A landscape with many peaks, sampled at points; each row gives a point and its height.
From any point a climber steps to the highest of the 2 points nearest to it. It stops when none of these is higher. Distance is the straight distance between rows; heights are no part of it.
Bugi height 1.22: 192; 132; 153; 164; 127; 78; 130; 167; 141; 116; 87; 131; 146; 59; 145; 175; 145; 103; 162; 76; 150; 151; 93; 81; 143; 149; 166; 161; 127; 112; 129; 147; 159; 97; 102; 132; 146; 102; 151; 141; 131; 142
zokot height 4.44: 139; 141; 139; 157; 128; 113; 121; 131; 128; 131; 102; 132; 128; 172; 148; 199; 143; 134; 101; 93; 125; 135; 169; 118; 107; 109; 112; 115; 96; 145; 133; 108; 79; 130; 105; 114; 135; 116; 98; 144; 93; 102
viza height 1.63: 167; 165; 98; 103; 126; 90; 119; 122; 122; 130; 100; 117; 150; 128; 111; 130; 120; 96; 162; 107; 140; 119; 112; 83; 124; 169; 135; 148; 121; 92; 119; 161; 148; 139; 132; 154; 125; 125; 182; 140; 136; 118
selar height 4.50: 152; 144; 137; 72; 174; 132; 126; 147; 162; 171; 106; 123; 183; 129; 146; 118; 98; 134; 136; 90; 154; 151; 89; 168; 127; 93; 113; 127; 111; 118; 149; 154; 119; 119; 154; 136; 117; 138; 119; 124; 154; 91
Gokit height 2.29: 112; 135; 95; 125; 150; 95; 141; 97; 133; 81; 128; 122; 147; 125; 160; 150; 119; 137; 130; 98; 146; 115; 111; 87; 75; 139; 175; 159; 136; 159; 159; 143; 163; 145; 128; 84; 136; 142; 125; 130; 90; 113
Lef height 1.92: 101; 124; 141; 121; 146; 133; 143; 132; 148; 140; 140; 120; 175; 167; 123; 98; 150; 137; 136; 201; 114; 135; 130; 175; 129; 135; 129; 156; 125; 150; 111; 156; 103; 140; 159; 145; 100; 122; 150; 135; 141; 165
mov height 2.59: 165; 168; 165; 114; 142; 109; 141; 170; 126; 143; 131; 167; 145; 114; 119; 114; 127; 145; 132; 111; 124; 137; 129; 148; 188; 151; 83; 124; 142; 92; 112; 156; 102; 128; 70; 157; 128; 137; 131; 107; 130; 164
goge height 3.75: 93; 137; 140; 129; 144; 145; 103; 129; 137; 146; 146; 123; 112; 174; 152; 168; 110; 134; 107; 105; 127; 146; 136; 164; 125; 120; 83; 112; 130; 151; 132; 123; 116; 136; 149; 111; 85; 117; 134; 139; 114; 96
legu height 2.65: 64; 124; 134; 135; 150; 162; 93; 123; 119; 123; 162; 118; 96; 165; 139; 78; 129; 110; 109; 187; 94; 110; 117; 140; 112; 142; 91; 125; 154; 131; 123; 137; 171; 107; 171; 95; 71; 108; 129; 128; 123; 127
felo height 2.13: 150; 154; 111; 86; 91; 146; 170; 81; 148; 203; 116; 124; 112; 165; 111; 119; 117; 132; 113; 108; 102; 143; 162; 150; 96; 131; 106; 112; 126; 139; 137; 117; 47; 142; 157; 131; 139; 99; 133; 141; 166; 103
tima height 3.16: 113; 142; 104; 102; 101; 161; 121; 103; 133; 164; 115; 98; 119; 165; 120; 112; 93; 161; 143; 147; 127; 146; 157; 155; 126; 105; 134; 101; 90; 114; 127; 119; 106; 136; 152; 137; 104; 142; 149; 147; 116; 115
Davov height 1.98: 158; 104; 147; 147; 127; 146; 118; 117; 114; 134; 162; 155; 115; 119; 135; 155; 109; 104; 108; 83; 131; 160; 122; 101; 161; 82; 123; 116; 149; 117; 158; 108; 158; 93; 130; 142; 131; 128; 108; 135; 118; 135
peba height 0.36: 224; 151; 143; 81; 133; 108; 71; 162; 139; 148; 58; 141; 119; 95; 108; 141; 146; 106; 167; 143; 102; 167; 118; 69; 147; 129; 99; 93; 136; 129; 131; 159; 157; 113; 79; 169; 155; 122; 84; 97; 119; 133
Zigo height 0.27: 201; 174; 139; 69; 170; 105; 70; 151; 141; 163; 73; 134; 95; 118; 115; 129; 124; 97; 126; 151; 110; 152; 125; 85; 159; 90; 62; 90; 153; 113; 106; 129; 136; 95; 116; 175; 148; 127; 108; 94; 133; 140
zime height 2.61: 108; 69; 179; 100; 149; 169; 121; 160; 151; 147; 120; 103; 135; 109; 137; 113; 87; 122; 167; 130; 153; 142; 106; 151; 160; 83; 113; 134; 138; 121; 129; 87; 140; 129; 149; 174; 74; 156; 133; 135; 119; 134
Dokor height 4.75: 154; 182; 110; 131; 116; 152; 156; 101; 118; 125; 126; 158; 152; 164; 104; 137; 158; 160; 96; 107; 123; 135; 137; 150; 57; 126; 79; 122; 149; 80; 100; 175; 77; 118; 85; 131; 119; 157; 117; 133; 87; 127
luve height 3.36: 136; 163; 119; 133; 156; 152; 115; 157; 120; 92; 117; 133; 148; 173; 160; 125; 152; 156; 93; 90; 139; 132; 101; 171; 74; 120; 147; 131; 122; 116; 164; 137; 146; 135; 137; 78; 95; 130; 126; 137; 127; 103
Fir height 1.86: 99; 145; 119; 112; 126; 104; 149; 104; 121; 139; 127; 106; 144; 119; 132; 112; 99; 106; 157; 132; 124; 135; 144; 111; 128; 156; 155; 161; 115; 94; 94; 165; 136; 121; 147; 117; 107; 108; 186; 148; 152; 120
muzi height 4.04: 87; 111; 149; 143; 112; 155; 122; 129; 139; 143; 131; 138; 101; 137; 145; 189; 125; 126; 104; 82; 111; 147; 170; 133; 117; 119; 116; 140; 115; 167; 151; 114; 130; 101; 141; 83; 121; 106; 108; 142; 102; 105
meveb height 4.11: 160; 180; 114; 106; 156; 115; 161; 133; 158; 152; 112; 125; 161; 135; 144; 123; 116; 145; 126; 88; 139; 150; 114; 143; 115; 106; 83; 138; 120; 87; 132; 154; 103; 117; 121; 127; 111; 116; 139; 138; 110; 115
sigem height 2.08: 84; 134; 85; 114; 125; 114; 130; 56; 144; 97; 159; 98; 123; 151; 159; 169; 122; 138; 121; 133; 125; 89; 118; 74; 92; 156; 153; 113; 135; 188; 119; 136; 141; 158; 158; 113; 126; 142; 119; 142; 81; 132
muza height 0.79: 154; 120; 129; 183; 141; 74; 120; 155; 118; 60; 118; 156; 151; 92; 148; 106; 154; 101; 151; 147; 113; 126; 116; 68; 150; 157; 147; 130; 146; 113; 160; 167; 185; 111; 101; 86; 148; 61; 136; 112; 146; 142
vumif height 1.49: 154; 71; 87; 117; 96; 98; 111; 122; 150; 115; 117; 123; 168; 138; 106; 136; 130; 147; 157; 171; 122; 112; 128; 107; 109; 155; 171; 117; 108; 149; 137; 122; 96; 149; 131; 172; 160; 151; 136; 90; 124; 146
pefo height 3.05: 129; 145; 116; 125; 122; 133; 163; 147; 110; 109; 112; 103; 157; 149; 165; 106; 136; 176; 129; 112; 143; 118; 91; 180; 82; 141; 154; 141; 153; 119; 132; 135; 121; 131; 153; 97; 104; 161; 127; 115; 142; 89
Lave height 0.64: 171; 134; 150; 148; 144; 115; 146; 151; 121; 95; 96; 152; 153; 108; 141; 117; 165; 118; 146; 136; 119; 100; 123; 97; 136; 163; 108; 129; 155; 80; 130; 174; 179; 109; 102; 110; 133; 88; 114; 114; 120; 130
nov height 3.92: 182; 148; 87; 133; 107; 108; 126; 98; 128; 137; 142; 129; 127; 161; 76; 132; 166; 125; 91; 128; 94; 134; 114; 111; 85; 131; 131; 112; 122; 102; 120; 111; 101; 124; 138; 155; 149; 140; 108; 125; 143; 127
Vit height 1.46: 150; 88; 77; 145; 93; 112; 119; 110; 113; 138; 145; 109; 124; 103; 95; 131; 135; 126; 139; 170; 96; 122; 147; 90; 132; 169; 148; 126; 110; 112; 115; 118; 137; 126; 107; 159; 159; 127; 139; 97; 111; 148
muru height 3.32: 106; 111; 149; 143; 122; 162; 151; 159; 136; 141; 141; 111; 124; 132; 104; 135; 106; 140; 122; 116; 139; 89; 128; 180; 132; 141; 145; 158; 123; 163; 106; 107; 94; 138; 113; 150; 85; 133; 133; 135; 132; 139
difen height 4.21: 144; 168; 111; 138; 123; 150; 152; 83; 131; 139; 91; 136; 143; 170; 110; 141; 131; 161; 103; 116; 143; 127; 98; 153; 40; 115; 114; 107; 156; 113; 113; 151; 88; 110; 131; 137; 77; 164; 85; 161; 78; 123
vas height 4.74: 137; 128; 104; 103; 169; 112; 123; 101; 130; 120; 124; 126; 141; 139; 127; 151; 116; 130; 114; 82; 155; 158; 85; 130; 80; 103; 154; 146; 132; 145; 147; 125; 101; 131; 163; 117; 127; 145; 120; 170; 154; 108
sas height 2.42: 107; 37; 192; 150; 129; 151; 145; 142; 138; 132; 140; 129; 127; 116; 110; 163; 83; 111; 139; 123; 149; 148; 102; 166; 144; 99; 149; 158; 147; 138; 140; 102; 135; 114; 136; 154; 99; 180; 119; 130; 130; 146
Lum height 2.60: 83; 106; 162; 155; 135; 129; 114; 155; 145; 114; 137; 137; 121; 110; 138; 107; 90; 127; 141; 146; 140; 142; 147; 123; 185; 112; 122; 112; 126; 106; 134; 118; 143; 98; 143; 119; 112; 112; 155; 129; 105; 90
kubog height 5.08: 135; 92; 159; 145; 155; 154; 172; 153; 71; 96; 129; 167; 112; 67; 137; 85; 119; 77; 181; 100; 149; 115; 112; 135; 209; 142; 117; 152; 136; 45; 131; 127; 173; 161; 66; 140; 140; 106; 135; 86; 161; 148
votu height 2.11: 113; 151; 146; 127; 163; 118; 152; 155; 109; 113; 100; 112; 194; 128; 129; 121; 98; 101; 174; 120; 147; 147; 113; 140; 175; 161; 161; 160; 96; 81; 82; 164; 116; 134; 134; 103; 127; 94; 191; 147; 143; 97
tiru height 2.31: 88; 135; 144; 128; 92; 173; 139; 87; 154; 172; 139; 103; 101; 171; 111; 111; 112; 127; 114; 109; 121; 152; 140; 191; 87; 142; 84; 134; 124; 158; 151; 118; 72; 136; 178; 122; 123; 117; 139; 134; 182; 100
loma height 2.70: 105; 141; 145; 110; 71; 185; 135; 129; 97; 161; 173; 139; 52; 146; 101; 92; 140; 104; 82; 95; 114; 141; 162; 150; 154; 115; 81; 113; 116; 115; 137; 91; 116; 124; 111; 143; 139; 121; 128; 132; 176; 148
para height 5.29: 104; 131; 139; 166; 133; 113; 155; 104; 116; 99; 146; 117; 118; 144; 150; 172; 111; 135; 115; 73; 134; 146; 85; 151; 89; 115; 171; 130; 143; 140; 133; 106; 125; 133; 162; 112; 118; 144; 125; 159; 127; 119
pufaf height 4.03: 103; 102; 140; 120; 134; 184; 139; 134; 96; 95; 118; 120; 159; 134; 115; 102; 104; 98; 186; 119; 178; 103; 93; 142; 142; 117; 133; 168; 133; 69; 106; 130; 153; 135; 126; 149; 68; 163; 151; 139; 124; 140
ziv height 2.09: 124; 126; 93; 138; 141; 129; 121; 106; 138; 116; 129; 112; 128; 169; 129; 101; 184; 151; 96; 195; 56; 119; 129; 135; 89; 145; 136; 114; 158; 146; 125; 143; 132; 142; 160; 113; 147; 104; 110; 109; 135; 137
pofon height 1.71: 110; 109; 132; 91; 157; 97; 125; 78; 130; 82; 156; 136; 164; 114; 168; 114; 90; 103; 182; 129; 142; 99; 113; 65; 160; 152; 171; 126; 121; 129; 134; 130; 146; 157; 150; 121; 144; 130; 158; 123; 144; 115
Gagas height 2.79: 95; 134; 128; 117; 93; 107; 119; 134; 106; 154; 156; 142; 122; 130; 137; 156; 177; 150; 94; 123; 131; 124; 153; 108; 104; 107; 72; 154; 128; 157; 124; 149; 137; 105; 125; 101; 163; 121; 98; 133; 90; 178
lezeg height 2.19: 130; 65; 160; 154; 122; 124; 123; 155; 109; 113; 157; 156; 126; 106; 135; 186; 110; 108; 135; 107; 139; 164; 98; 120; 157; 77; 180; 144; 140; 133; 142; 104; 173; 112; 152; 130; 122; 129; 125; 118; 144; 144
sekel height 2.48: 99; 133; 147; 112; 68; 182; 130; 106; 131; 183; 158; 137; 84; 154; 114; 99; 138; 115; 94; 108; 86; 136; 159; 184; 100; 146; 47; 114; 150; 134; 158; 120; 99; 107; 144; 117; 127; 123; 108; 111; 173; 113
kef height 4.10: 140; 136; 131; 113; 164; 92; 130; 146; 149; 118; 141; 121; 153; 129; 129; 115; 108; 124; 148; 150; 158; 137; 80; 159; 172; 110; 151; 120; 112; 129; 128; 123; 107; 151; 150; 142; 110; 135; 148; 146; 137; 149
lobu height 6.01: 96; 121; 131; 161; 132; 133; 177; 95; 99; 72; 149; 111; 126; 123; 172; 158; 108; 143; 161; 87; 134; 102; 96; 119; 122; 146; 197; 131; 143; 127; 125; 105; 141; 166; 123; 99; 102; 137; 139; 133; 127; 114
fab height 1.69: 110; 149; 147; 109; 149; 172; 155; 136; 122; 143; 132; 143; 158; 128; 99; 86; 179; 139; 123; 178; 113; 109; 167; 169; 133; 133; 110; 151; 135; 116; 96; 158; 117; 142; 120; 111; 129; 119; 116; 145; 145; 169
labob height 3.47: 160; 154; 125; 123; 123; 84; 126; 137; 160; 163; 123; 130; 118; 132; 148; 167; 150; 127; 110; 111; 92; 135; 151; 91; 122; 124; 58; 132; 139; 136; 144; 138; 113; 100; 118; 143; 147; 107; 134; 116; 103; 132
Ner height 3.89: 98; 156; 120; 125; 127; 88; 109; 111; 107; 100; 154; 141; 119; 127; 111; 160; 109; 106; 117; 116; 155; 151; 133; 121; 172; 111; 146; 111; 93; 141; 123; 119; 98; 121; 165; 127; 164; 123; 169; 144; 154; 103
neduf height 1.52: 128; 116; 148; 112; 124; 175; 103; 133; 98; 141; 127; 152; 125; 148; 108; 98; 166; 139; 100; 173; 126; 98; 185; 168; 113; 122; 83; 142; 136; 130; 128; 138; 116; 127; 110; 135; 118; 130; 80; 131; 131; 148
vemi height 5.45: 158; 165; 109; 120; 104; 124; 110; 127; 124; 149; 112; 139; 131; 188; 106; 174; 167; 167; 64; 117; 120; 137; 136; 162; 96; 96; 67; 99; 118; 113; 112; 125; 94; 134; 93; 144; 108; 160; 100; 129; 84; 144
sis height 1.51: 114; 101; 146; 121; 145; 109; 138; 92; 118; 69; 114; 128; 160; 84; 158; 92; 93; 82; 221; 133; 133; 105; 109; 64; 141; 164; 170; 134; 135; 99; 131; 167; 197; 164; 125; 109; 129; 113; 186; 106; 133; 110
lam height 3.00: 113; 80; 118; 147; 81; 130; 120; 127; 144; 157; 127; 92; 67; 109; 122; 168; 118; 121; 132; 138; 99; 139; 174; 95; 143; 99; 172; 130; 109; 174; 117; 68; 159; 118; 123; 129; 147; 124; 131; 142; 106; 145
vule height 1.44: 39; 99; 142; 143; 103; 180; 154; 68; 118; 101; 156; 135; 94; 131; 97; 95; 127; 130; 144; 169; 128; 84; 158; 125; 103; 142; 106; 124; 131; 151; 129; 126; 132; 153; 139; 126; 100; 143; 114; 150; 98; 156
vop height 2.52: 108; 154; 127; 91; 150; 121; 121; 129; 99; 171; 137; 155; 105; 143; 145; 142; 168; 143; 78; 135; 92; 147; 152; 128; 107; 135; 71; 130; 159; 169; 106; 154; 143; 111; 114; 104; 155; 131; 82; 155; 122; 148
dopaf height 4.51: 125; 138; 101; 113; 154; 130; 103; 101; 165; 125; 129; 100; 117; 153; 166; 130; 107; 126; 119; 128; 139; 125; 94; 113; 83; 97; 146; 118; 119; 166; 142; 99; 130; 134; 196; 112; 121; 131; 122; 132; 145; 98
Kad height 4.93: 132; 108; 140; 140; 92; 142; 159; 138; 142; 155; 142; 130; 104; 97; 99; 105; 126; 173; 108; 123; 142; 122; 143; 160; 94; 121; 107; 157; 156; 141; 138; 101; 106; 103; 128; 136; 152; 152; 112; 130; 149; 135
zedor height 1.43: 167; 137; 118; 113; 124; 68; 128; 128; 135; 98; 81; 112; 170; 95; 154; 176; 122; 89; 187; 92; 154; 141; 77; 59; 117; 161; 172; 156; 93; 114; 142; 159; 142; 144; 123; 143; 120; 113; 178; 122; 138; 133
fifo height 1.79: 161; 130; 92; 135; 116; 157; 148; 113; 126; 181; 132; 117; 108; 111; 96; 97; 116; 116; 125; 131; 96; 124; 161; 139; 103; 181; 153; 137; 155; 127; 111; 111; 92; 134; 115; 167; 145; 117; 128; 125; 172; 120
kile height 3.48: 46; 159; 114; 107; 111; 133; 117; 128; 108; 136; 140; 115; 116; 180; 130; 132; 86; 147; 140; 128; 133; 149; 132; 167; 143; 128; 101; 115; 105; 144; 118; 139; 133; 133; 156; 101; 100; 132; 161; 143; 111; 116
mipe height 2.94: 152; 124; 141; 115; 107; 152; 121; 162; 90; 149; 166; 151; 80; 111; 131; 98; 146; 100; 104; 129; 114; 143; 148; 130; 179; 96; 119; 115; 133; 125; 133; 97; 134; 99; 116; 162; 170; 132; 123; 113; 180; 128
kaliz height 2.81: 100; 103; 152; 123; 131; 148; 125; 144; 136; 145; 115; 121; 110; 100; 144; 113; 80; 153; 173; 119; 165; 128; 154; 141; 174; 108; 153; 117; 136; 126; 121; 99; 137; 137; 131; 132; 119; 153; 125; 143; 110; 107
butur height 4.48: 157; 148; 154; 94; 175; 86; 131; 177; 178; 146; 76; 103; 160; 98; 133; 119; 117; 107; 178; 125; 167; 130; 50; 141; 182; 112; 144; 132; 117; 134; 119; 134; 97; 136; 130; 152; 105; 115; 132; 128; 152; 141
zapov height 4.45: 140; 135; 124; 117; 123; 94; 137; 128; 133; 150; 120; 134; 116; 91; 116; 122; 124; 177; 91; 105; 159; 114; 137; 157; 130; 105; 122; 139; 134; 186; 119; 108; 92; 114; 125; 120; 173; 166; 114; 150; 140; 126
nudu height 4.52: 115; 86; 166; 141; 142; 189; 180; 157; 92; 78; 123; 142; 142; 105; 138; 84; 107; 66; 183; 114; 165; 109; 92; 149; 200; 137; 154; 161; 137; 45; 125; 131; 153; 158; 118; 150; 81; 136; 160; 110; 149; 135
Bag height 3.74: 129; 150; 115; 108; 141; 164; 113; 113; 138; 134; 109; 120; 158; 160; 117; 128; 132; 141; 112; 111; 130; 133; 84; 154; 72; 119; 145; 128; 121; 102; 145; 164; 136; 118; 147; 128; 54; 148; 131; 151; 90; 131
pimol height 3.21: 107; 114; 115; 109; 100; 127; 112; 122; 140; 139; 163; 104; 85; 119; 125; 136; 102; 114; 107; 132; 140; 141; 131; 113; 148; 75; 139; 123; 108; 172; 126; 75; 155; 122; 137; 144; 145; 149; 133; 132; 129; 149
rara height 3.18: 175; 116; 112; 112; 114; 119; 104; 137; 104; 130; 129; 157; 104; 112; 120; 129; 131; 110; 109; 125; 116; 141; 148; 102; 137; 133; 150; 123; 133; 130; 149; 117; 129; 109; 119; 149; 174; 124; 116; 106; 169; 91
Kigit height 5.86: 140; 112; 142; 141; 133; 112; 148; 162; 74; 96; 106; 157; 129; 99; 171; 133; 129; 115; 190; 83; 141; 121; 107; 100; 176; 169; 144; 134; 115; 61; 137; 147; 167; 150; 80; 138; 128; 119; 156; 107; 134; 140
vazi height 2.91: 84; 121; 125; 107; 109; 166; 140; 118; 115; 177; 132; 98; 69; 141; 105; 107; 87; 144; 136; 155; 116; 168; 141; 188; 124; 149; 141; 128; 106; 160; 132; 103; 134; 155; 152; 147; 111; 155; 142; 147; 147; 120
Por height 4.92: 167; 162; 162; 75; 178; 114; 126; 177; 170; 164; 87; 123; 187; 124; 150; 114; 135; 106; 135; 104; 163; 156; 44; 194; 160; 90; 77; 118; 126; 127; 116; 156; 85; 139; 121; 173; 104; 126; 113; 120; 156; 130
vol height 4.97: 135; 124; 101; 136; 122; 108; 92; 84; 111; 72; 140; 123; 132; 154; 167; 152; 129; 120; 121; 126; 129; 116; 103; 92; 100; 89; 154; 84; 120; 132; 141; 97; 116; 153; 155; 113; 136; 140; 123; 139; 151; 94
mavev height 1.90: 110; 101; 96; 111; 150; 93; 135; 80; 115; 82; 144; 113; 128; 133; 162; 129; 127; 113; 144; 157; 122; 96; 127; 41; 139; 164; 137; 110; 139; 146; 110; 134; 146; 163; 131; 132; 148; 135; 121; 121; 91; 138
sadaz height 2.16: 118; 98; 135; 157; 150; 152; 155; 85; 170; 117; 149; 140; 159; 160; 101; 92; 117; 119; 154; 192; 93; 143; 110; 140; 108; 115; 158; 113; 132; 106; 139; 148; 110; 124; 172; 137; 92; 115; 146; 130; 138; 147
vezir height 2.54: 134; 163; 76; 138; 156; 97; 154; 121; 142; 117; 117; 101; 142; 106; 155; 131; 162; 159; 108; 112; 151; 100; 132; 101; 58; 142; 159; 154; 130; 153; 126; 130; 120; 126; 117; 108; 160; 123; 130; 149; 108; 135
zipe height 1.82: 175; 128; 149; 109; 141; 127; 83; 157; 143; 159; 127; 147; 128; 111; 119; 126; 114; 107; 111; 121; 148; 131; 119; 113; 144; 106; 79; 124; 158; 122; 168; 136; 158; 85; 132; 144; 116; 144; 103; 109; 127; 142
zed height 2.86: 87; 133; 155; 131; 113; 194; 97; 139; 124; 130; 134; 97; 103; 139; 121; 89; 125; 133; 110; 186; 128; 95; 131; 172; 91; 123; 84; 119; 142; 154; 126; 119; 133; 143; 167; 137; 69; 134; 130; 130; 119; 119
Dov height 4.02: 129; 127; 115; 160; 138; 81; 166; 162; 151; 129; 124; 117; 138; 62; 150; 134; 124; 158; 117; 111; 177; 107; 112; 130; 143; 122; 150; 143; 156; 176; 125; 100; 128; 120; 106; 111; 160; 148; 119; 120; 103; 137
rora height 1.95: 164; 150; 115; 119; 125; 145; 142; 112; 143; 190; 130; 116; 108; 138; 104; 112; 141; 136; 92; 134; 78; 162; 196; 155; 123; 137; 120; 106; 118; 138; 121; 103; 82; 138; 97; 138; 173; 133; 114; 134; 157; 103
tuz height 3.13: 120; 138; 103; 160; 95; 89; 125; 139; 128; 156; 146; 133; 103; 108; 133; 157; 158; 122; 91; 132; 94; 130; 164; 65; 116; 130; 81; 143; 118; 131; 119; 138; 162; 81; 101; 107; 167; 90; 130; 140; 86; 174
Fepi height 3.76: 183; 175; 103; 108; 135; 82; 107; 150; 174; 140; 114; 138; 146; 141; 164; 147; 132; 136; 111; 95; 149; 135; 122; 88; 128; 109; 84; 104; 111; 100; 159; 156; 134; 133; 97; 136; 128; 111; 114; 111; 88; 130
Ber height 0.49: 201; 158; 151; 125; 145; 106; 99; 152; 143; 102; 64; 155; 148; 92; 116; 132; 185; 128; 172; 133; 112; 140; 128; 94; 148; 158; 103; 97; 147; 95; 145; 187; 152; 116; 56; 123; 160; 108; 103; 110; 144; 143
bosad height 1.65: 157; 104; 114; 101; 145; 102; 110; 139; 140; 129; 106; 132; 138; 140; 112; 124; 131; 165; 129; 187; 127; 108; 114; 134; 122; 151; 125; 117; 147; 162; 141; 120; 89; 139; 147; 160; 149; 153; 112; 97; 146; 123
vizam height 4.40: 97; 125; 93; 138; 101; 104; 127; 80; 95; 100; 130; 136; 125; 169; 115; 154; 131; 111; 116; 147; 108; 136; 135; 100; 133; 133; 141; 92; 111; 114; 110; 129; 94; 139; 155; 131; 154; 121; 114; 142; 131; 98
maseb height 1.85: 154; 95; 113; 131; 144; 114; 86; 126; 130; 104; 113; 129; 126; 134; 123; 102; 157; 145; 133; 206; 104; 127; 111; 104; 107; 137; 160; 133; 161; 148; 129; 119; 159; 113; 155; 126; 151; 134; 119; 95; 119; 136
fudez height 2.36: 154; 185; 147; 136; 158; 92; 157; 177; 111; 114; 116; 149; 165; 118; 133; 132; 114; 120; 156; 109; 138; 137; 103; 161; 185; 156; 117; 131; 125; 78; 91; 162; 104; 129; 96; 115; 136; 107; 153; 125; 155; 119
Bot height 2.76: 175; 168; 83; 113; 137; 118; 165; 130; 148; 149; 126; 110; 133; 136; 147; 121; 141; 178; 90; 99; 136; 113; 112; 156; 72; 145; 146; 135; 145; 140; 141; 138; 105; 137; 119; 114; 147; 138; 116; 134; 142; 118
zavi height 2.39: 61; 118; 158; 149; 131; 171; 131; 96; 164; 122; 154; 137; 128; 149; 112; 83; 101; 110; 143; 178; 129; 157; 144; 150; 144; 115; 122; 99; 111; 118; 143; 135; 124; 112; 158; 115; 127; 110; 140; 150; 138; 119
Fafi height 3.06: 73; 111; 155; 116; 140; 167; 101; 172; 152; 129; 136; 114; 121; 117; 135; 88; 105; 126; 123; 151; 162; 90; 116; 154; 156; 119; 107; 147; 141; 179; 128; 110; 139; 139; 161; 114; 101; 138; 138; 117; 134; 109
Gopus height 3.62: 94; 119; 150; 131; 123; 169; 117; 168; 130; 100; 124; 102; 144; 131; 117; 137; 95; 115; 150; 82; 180; 94; 112; 156; 145; 104; 157; 182; 103; 129; 103; 112; 142; 138; 129; 123; 88; 171; 142; 136; 129; 128
Soku height 2.83: 118; 141; 163; 135; 115; 135; 177; 167; 115; 145; 151; 149; 110; 103; 116; 102; 125; 143; 107; 107; 153; 128; 126; 183; 184; 146; 77; 142; 142; 123; 97; 129; 106; 123; 96; 158; 131; 158; 143; 120; 116; 159
Pido height 7.05: 118; 118; 137; 141; 124; 130; 144; 131; 110; 102; 117; 102; 128; 88; 186; 135; 112; 122; 171; 79; 147; 125; 97; 107; 138; 149; 193; 161; 120; 89; 113; 118; 179; 156; 120; 111; 110; 134; 151; 123; 136; 125
takad height 1.66: 139; 110; 133; 114; 145; 156; 83; 111; 135; 118; 140; 159; 156; 153; 128; 123; 135; 124; 117; 136; 122; 108; 148; 130; 113; 107; 99; 130; 137; 129; 148; 140; 136; 124; 142; 139; 116; 120; 88; 130; 130; 132
rovev height 1.62: 105; 104; 125; 143; 147; 148; 139; 77; 126; 99; 149; 142; 115; 139; 100; 86; 166; 132; 120; 189; 121; 80; 146; 113; 121; 148; 113; 130; 150; 107; 113; 143; 141; 140; 135; 133; 130; 146; 91; 129; 107; 172
babur height 1.13: 121; 77; 143; 177; 107; 111; 96; 154; 104; 52; 115; 138; 151; 118; 159; 147; 133; 122; 170; 139; 144; 94; 161; 76; 155; 141; 179; 119; 104; 112; 141; 110; 183; 148; 85; 94; 122; 99; 146; 90; 105; 123
sabur height 4.85: 164; 133; 119; 120; 115; 103; 120; 127; 123; 120; 126; 156; 138; 146; 124; 181; 150; 180; 96; 111; 125; 140; 175; 147; 120; 95; 110; 86; 95; 137; 131; 115; 70; 166; 80; 132; 139; 133; 88; 129; 91; 142
fini height 2.30: 141; 167; 109; 105; 177; 129; 95; 128; 125; 148; 122; 117; 100; 155; 137; 113; 174; 152; 72; 164; 89; 145; 117; 147; 90; 116; 104; 119; 140; 163; 113; 126; 133; 135; 148; 105; 153; 123; 83; 123; 139; 130
zutuz height 3.07: 102; 123; 152; 139; 119; 139; 130; 193; 100; 161; 148; 134; 107; 97; 100; 152; 143; 134; 95; 111; 157; 100; 146; 181; 171; 154; 107; 189; 119; 165; 98; 124; 109; 127; 97; 137; 140; 129; 155; 120; 131; 142
vanik height 3.49: 88; 130; 114; 152; 113; 114; 111; 118; 118; 118; 173; 120; 95; 98; 109; 150; 118; 107; 110; 152; 142; 147; 139; 110; 190; 68; 183; 116; 73; 171; 130; 94; 138; 114; 135; 119; 167; 120; 159; 145; 130; 144
sepob height 3.50: 173; 146; 97; 131; 99; 112; 106; 90; 119; 168; 161; 161; 101; 117; 68; 127; 153; 108; 74; 141; 71; 158; 151; 84; 108; 124; 130; 105; 127; 126; 151; 113; 124; 96; 114; 160; 189; 131; 110; 101; 154; 114
Vama height 1.61: 105; 101; 94; 147; 84; 124; 130; 106; 127; 157; 155; 94; 109; 110; 77; 122; 139; 116; 130; 153; 107; 93; 172; 106; 95; 177; 144; 140; 112; 152; 110; 105; 100; 116; 126; 143; 156; 104; 151; 126; 146; 130
sez height 1.30: 105; 85; 136; 149; 124; 90; 102; 129; 110; 96; 122; 137; 143; 101; 158; 127; 99; 108; 188; 140; 118; 141; 148; 73; 159; 175; 165; 121; 118; 97; 126; 137; 180; 138; 124; 99; 129; 100; 171; 89; 101; 109
runi height 0.97: 142; 112; 136; 189; 128; 108; 106; 184; 92; 73; 97; 145; 134; 114; 150; 141; 156; 124; 132; 130; 125; 117; 152; 86; 182; 132; 170; 95; 119; 130; 134; 141; 174; 128; 86; 76; 154; 64; 124; 101; 104; 117
sokeb height 3.31: 110; 117; 115; 165; 104; 125; 125; 132; 127; 126; 126; 97; 108; 99; 124; 142; 139; 150; 112; 127; 107; 119; 193; 109; 142; 127; 156; 99; 96; 147; 119; 105; 135; 130; 98; 92; 144; 119; 113; 146; 80; 110
nuzul height 1.84: 118; 109; 100; 182; 114; 130; 144; 98; 108; 90; 146; 134; 123; 138; 106; 81; 160; 125; 127; 202; 78; 103; 122; 115; 103; 162; 141; 103; 133; 103; 124; 131; 140; 130; 137; 114; 112; 108; 125; 112; 120; 137
besad height 3.68: 97; 129; 134; 169; 85; 160; 124; 108; 159; 153; 116; 109; 97; 123; 112; 163; 136; 164; 90; 117; 108; 128; 195; 155; 80; 126; 129; 120; 119; 179; 132; 111; 102; 120; 106; 80; 129; 122; 82; 154; 90; 105
Zeti height 4.43: 160; 121; 118; 132; 109; 142; 148; 106; 150; 140; 146; 137; 126; 128; 80; 142; 121; 135; 109; 110; 131; 116; 108; 153; 112; 95; 128; 132; 133; 112; 140; 94; 118; 94; 144; 154; 126; 163; 105; 142; 146; 141

For each start below, name the point where the climber stops.
Vit => Kad
loma => Kad
zedor => Pido
fini => Por
zutuz => Pido
Zigo => kaliz
babur => vemi
vezir => vemi

Call two points neighbours if one is among the 2 nearest of the other. Go from one point of each pair to the other, from neighbour to neighbour, staying as high as possible. Name the lowest point that can't be avoided.
vemi, Kad => vezir
Por, kaliz => Lef
Pido, muzi => lam
vol, Pido => dopaf
